A landscape with many valleys, sampled at points; each row gives a point and its height.
From any point a ball rolls to the lowest of the 2 points nearest to it. It stops when none of these is lower. Distance is the straight distance between rows; heights are no part of it.
z212 height 384: [ 71 157 100 169  94 134 106 144 139  83 139 159 117 124  93  91 113 133
 106 119 125 116  98 143 161 182 107]
z178 height 208: [133  87 122  89 153 110  94 143 110 175 124  99 159 131 111 114 141 134
 115 142 152 191 151  44 186  91 128]
z642 height 291: [ 68 147 146  95 123  88  82 150 122 114 121 108 131  95 139  78 106  88
 104 154  90  85  94 111 128  64 165]
z988 height 582: [128 109 117 165 104 152 167 184  94 111 145 166 138 149 116 164  99 165
 148  89 147 174 207 120 140 140 140]
z819 height 123: [145 109 186 112 140 109  91 128 130 145  94 142  93 112 149 103 178 124
  99 119 157  99  63 162 106 137 177]
z950 height 355: [108  99 142 101 161  64 120 143 134 142 118 119 114  90 156 104 130 116
  98 156 111  94  77 158 120 106 181]
z765 height 223: [169 150 109 145 141 134 131 136 120 108 133 144 127  86 143 142 138  88
 101 146 139  87  88 126 140 134 134]
z226 height 216: [170  89 114 112 130 123 179 143  81 159 135 122 146 139 200 188 123 113
 156 149 155 152 148 122  89 132 152]
z816 height 541: [ 98 130 148 135  63 143  98 205  80  92 138 167 143 144 123 170 105 107
 140  98 168 161 166 100 163 147 130]
z224 height 441: [ 98  86  76 184 136 143 191 140 109 166 143 133 128 163 148 117  91 158
 112  99 142 171 181 135 116 174 168]
z371 height 131: [132  88 100 120 162  82 120 173 122 137 149 133 148 132 106 142 132 130
 101 144 156 177 162  74 211 114 119]
z837 height 320: [118 141 102 148 146 167 160  49 164 136 135  84 118 158 117  94 109 150
 150 131 108 120 142 129 108 130 120]
z35 height 513: [190 129 118 126 157 138 128  98 132 176 109 122 129  82 148 125 160 107
 129 124 128 100  49 130  79 159 126]
z180 height 417: [112 146  99 162 117 129 122 126 155  92 149 160 111 128  84 121 155 158
 112 124 133 141 109 163 155 197  80]
z12 height 580: [142 139 115 183 118 218 142 114 122 108 139 152 128 172 113 152 127 109
 161  86 185 163 156  87 180 176  97]
z521 height 237: [ 73 134 165  58 119  73  58 146 139 135 113  89 141  99 105 100 110 107
 134 154  83 114 102  94 124  48 124]
z754 height 514: [166 149 140 113  81 121 102 177  88 111 114 171 143  84 118 152 161 134
  99 140 131 126  96 136 128 158 117]
z400 height 389: [200 123 102 127 175 100 138 131 139 177 130 131 139  63 134 131 162 136
  95 139  97 100  71 135  61 153 128]
z926 height 782: [140 130 151  89 145 134 116  81 151 135 103  89 124 131 142 140 131  78
 170 132 129 107  89 115 113  93 112]
z863 height 408: [ 83  75  92 168 156 123 145 117 121 170 141 112 116 166 140  84  98 153
 101 112 155 172 161 118 153 167 178]
z890 height 162: [125 159 115 166 109 165 136 132 100  93 131 153 116 110 153 113 110  91
 112 122 136  81 102 129 142 146 155]
z195 height 299: [178 102 113 108 131 137 163 160  76 154 131 125 158 121 162 155 113 137
 133 145 140 157 179  85 119  98 166]
z854 height 281: [146 112 126 126 169  79 122 140 133 165 114 132 123  64 143  99 154 131
  85 143 103  86  52 162  83 139 169]
z901 height 303: [120  66 126 102 156 111 113 119 110 196 119  90 145 137 136  92 144 160
 119 137 150 200 144  81 159 135 154]
z129 height 557: [198 135  89 155 182 149 165  78 166 143 144 106 133 120 114 131 149 140
 115 135 124 121 142 109 116 129 118]
z265 height 116: [108 158 142 161 100 133 120 165  99  77 130 174 109 109 137 102 111 125
  94 129 123  72 108 163 131 125 167]
z184 height 483: [109 155 161  84  79 123  93 119 134 104 111 116 143 133  96 142 137 134
 167 135 105 132 125 128 123  99  68]
z590 height 249: [162  95 131 100 158  96 155 109 151 166 130 102 135 140 144 160 152 159
 155 135 126 151 133 154  84 145 117]
z982 height 851: [179 155 161  93 160 138 114  73 148 150  93 105 113  94 136 156 141  63
 178 108 109  65  74 145  96  70  97]
z570 height 184: [107 147 170 152 114 130 109 141  97 108 112 158  96 111 168  81 137 122
 113 127 114  53  82 192  92 113 177]
z166 height 360: [134 109 183  87 117  98 104 123 145 166  96 121 118 114 104 106 160 188
 129 120 106 148 116 162  76 126 146]
z193 height 631: [157 125 124 138 161 159 120  69 146 157 114 103 108 116 146  94 152  92
 128 123 152 102  62 119 117 152 135]
z318 height 352: [ 50 128 137 158  93  84 103 211 131  73 144 165 119 143 114 141  85 113
 105 107 146 126 139 144 169 144 147]
z310 height 532: [132 137 127 133  65 139 101 206  73  97 133 176 153  99  99 139 113 147
 109 112 133 161 161  94 156 138 139]
z885 height 93: [100 100  93 140 131  78 119 216 121 102 159 157 146 125  98 167 107 132
 105 124 146 167 163  98 197 123 122]
z634 height 341: [ 91 113 158  73 121  80 116 168 101 109 127 123 123 120 183 145 107  64
 132 155 119 105 118 115 123  65 185]
z425 height 386: [ 54 130 207 113  83 134  69 111 132 121  91 131  88 169 144  74 153 135
 152 118 135 104  78 183 108 148 137]
z714 height 436: [ 98 117 179  82 103 104  88 131 136 127 106 110 127 137 123 109 134 145
 139 132 118 132 116 136 117 108 129]
z58 height 463: [119 136 136 138  85 160 122 118 124 109 132 151 119 152 120 125 144 150
 145 118 145 141 116 145 132 193  93]
z223 height 226: [127 178 143 168 127 154 129 110 150  87 129 161 100 133 111 111 145 141
 117 121 111  76 106 182 119 143 109]
z309 height 462: [125 152 132 150 140 193 137  76 155  96 125 107 105 166 140 111 104  86
 147 120 154  99 143  93 152 110 149]
z802 height 354: [182  94 125 119 152 126 141 152 106 158 129 128 140 140 127 144 150 162
 114 131 161 175 197  88 142 110 153]
z869 height 639: [ 74  97 108  98 166 120 142  52 169 164 129  50 118 159 157  93 101  96
 165 150 124 135 109 111 131 105 133]
z980 height 323: [164 203 143 160 118 185 131  81 156  83 128 162 114 135 100 150 163 129
 136 116 109  82 108 185 127 152  47]
z319 height 529: [140 150 116 177 137 209 151  70 158 104 134 123 114 179 105 128 113 127
 154 101 155 133 161 106 155 152 104]
z417 height 468: [194  95 101 102 186  78 149 147 142 182 137 108 154  84 127 142 146 152
 102 153  92 136 108 119  85 127 135]
z173 height 371: [ 70  63 102 125 143  96 134 134  97 201 132 102 140 151 154  80 103 156
 107 127 145 200 161 105 157 148 173]
z883 height 340: [ 41 157 118 132  84  90  98 196 120  72 151 150 129 114 122 119  72  88
 110 139 111 100 122 116 163 108 128]
z57 height 552: [110 148 146 108  86 117  78 174 114  89 137 142 141 142 108 156 128  96
 120 132 153 139 143  86 174 121 107]
z234 height 407: [203 113 147 118 139 148 154 139 118 138 129 141 135 155 117 185 170 161
 134 117 161 173 199 107 135 114 116]
z658 height 511: [ 90 111  55 140 148 119 202 100 131 139 158  85 143 180 140 152  74 122
 163 139 115 155 178 125 135 119  88]
z917 height 567: [ 86  84 124 108 162 131 157  68 142 172 124  64 124 181 171 112  96 106
 161 139 136 154 170 105 133  89 160]
z612 height 598: [138 130 104 181  93 190 161 157  85 113 142 163 147 140 129 163 103 129
 147  90 162 165 163 107 150 180 125]
z641 height 278: [123 119  79 157 173 104 157  93 178 140 158 111 129 132 105 103 135 176
 113 142 102 142 137 150 116 171 109]
z794 height 448: [108 130  86 134 145 148 186  59 155 130 141  81 131 175 147 140  86 119
 179 144 115 125 156 125 115 120  91]
z685 height 548: [175 134 112 113 105 120 110 150 104 149 124 151 154  56 105 117 164 163
 104 139 103 141  83 130 101 162 114]
z970 height 544: [ 93 107  81 141 127 127 182 133 102 138 150 119 142 177 137 168  75 137
 169 119 129 181 209 105 150 104  98]
z375 height 255: [154 122 199 105 126 137  97 119 143 156  86 136  98 119 112  90 165 162
  99 107 135 118 116 156  92 115 180]
z393 height 141: [121 126  83 175 183 135 156  53 201 132 151  92 116 165  92  90 122 167
 122 131 118 134 158 131 147 146 116]
z388 height 161: [134 189 153 158 117 137  98 139 130  82 120 165 115 100 104 110 136 120
  94 125 107  56 105 166 137  93 125]
z286 height 385: [102  82 131  82 165  69 138 146 128 144 134 102 123 118 186 134 106  86
 127 161 123 115 106 131 122  85 184]
z88 height 379: [212 135 136  98 157 121 155 117 147 124 124 124 138 117 114 192 153 124
 140 138 124 121 144 131 114  85 104]
z934 height 295: [205 149 130 117 136 140 127 116 139 114 127 140 131 101 112 167 164  99
 104 135 147 114 108 119 145 112 101]
z690 height 409: [100 148 129 132 124 159 125 105 121 100 132 105 122 135 155 108  86  65
 136 142 128  94 130  81 144  88 169]
z818 height 69: [151  78 112 116 144  94 183 124 115 174 137 106 137 148 200 170 143 136
 149 143 136 149 123 158  54 166 139]
z809 height 383: [168 110 150  80 159  87 133 121 165 143 120  99 134 125 106 165 145 149
 140 137 100 140 145 137 109  74 115]
z686 height 505: [181 187 123 129 104 162 108 100 126 133 113 163 147  72  97 147 197 128
 133 121 119 128  70 167 116 195  31]
z548 height 322: [ 49 135 124 118 104  96 106 155 127 100 139 118 128 124 127  89  71 117
 111 145  93 106 135 120 144  80 162]
z6 height 512: [101  89 136 123 136 140 169  97 124 151 129  92 114 189 169 127  97 141
 156 124 144 155 197 132 115 105 170]
z293 height 526: [213 113  84 136 189 117 179 117 145 168 153 109 161 100 137 153 142 149
 107 150 105 128 147 109  85 128 129]
z871 height 293: [ 95 161 201 128 111 147  76 109 116 128  86 134 100 129 143  70 149 134
 141 110 108  68  82 187  89 102 141]
z176 height 402: [187 210 145 135 107 174 116 100 126  99 115 158 139  94 104 169 176 103
 131 119 118  95 103 164 142 148  44]
z56 height 519: [ 81 172 145 127  92 118 120 121 151  71 131 130 119 151 109 143 109 123
 161 137  97  92 134 160 135 107  71]
z870 height 471: [114 101 115 156 131 133 189 122 125 140 136 119 120 178 156 135  94 161
 140 114 139 147 185 154 103 146 151]
z778 height 495: [153 136 153 122  75 141 111 164  98  95 114 180 130 130 127 166 165 128
 125 121 161 143 109 148 141 185 103]
z97 height 372: [ 94 136 135 110 126 111 128 154 114  90 150 121 126 133 178 144  82  39
 135 144 140  98 148  88 143  67 179]
z588 height 449: [ 93 148 189 133  79 173  78 107 133 108 103 155  95 164 109  92 168 160
 131 107 148 126  96 172 122 177 102]
z80 height 718: [110 106 135 106 164 116 119  73 156 161 111  84 109 127 152  97 132 100
 148 133 134 113  75 127 109 123 152]
z919 height 364: [ 58 159 145 176  88 133  80 183 146  53 141 176 103 147  96 131 107 105
 111  96 148 106 111 143 172 164 116]
z784 height 566: [ 77 107 115 147  88 139 159 170  91 125 140 137 142 188 127 181  87 143
 182  89 145 196 210 116 153 131  96]
z796 height 126: [109 133 159  64 140  67  76 130 159 151  99 109 123  80  86 109 131 125
 136 129  69  94  80 146 109  63 103]
z130 height 613: [181 156  86 151 115 148 120 111 123 151 137 153 155  65 108 115 179 150
 106 131 112 140  77 137  96 213  78]
z361 height 461: [170 153  78 161 153 187 167  65 141 136 140  94 139 126 129 115 110 124
 137 139 115 112 140  93 112 132 121]
z493 height 542: [153 124 111 137 108 125 125 198 104 108 141 169 151  96  75 130 129 186
  89 121 121 174 192  91 159 111 146]
z347 height 556: [156 156 131 118  90 133 119 157 128  98 129 158 142  97  64 127 137 195
 101 130  88 151 179 123 131 110 114]

Call two points neighbours if one is among the 2 nearest of the other. Go from one point of each pair to the other, from neighbour to neighbour, staying as low as possible. Name the highest point that can't be avoided.
z393 and z854 => z129
z818 and z819 => z58
z819 and z796 => z714
z265 and z818 => z809
z634 and z854 => z286

For each start below, name the point where the ball stops.
z612 => z634
z778 => z796
z869 => z885
z130 => z265
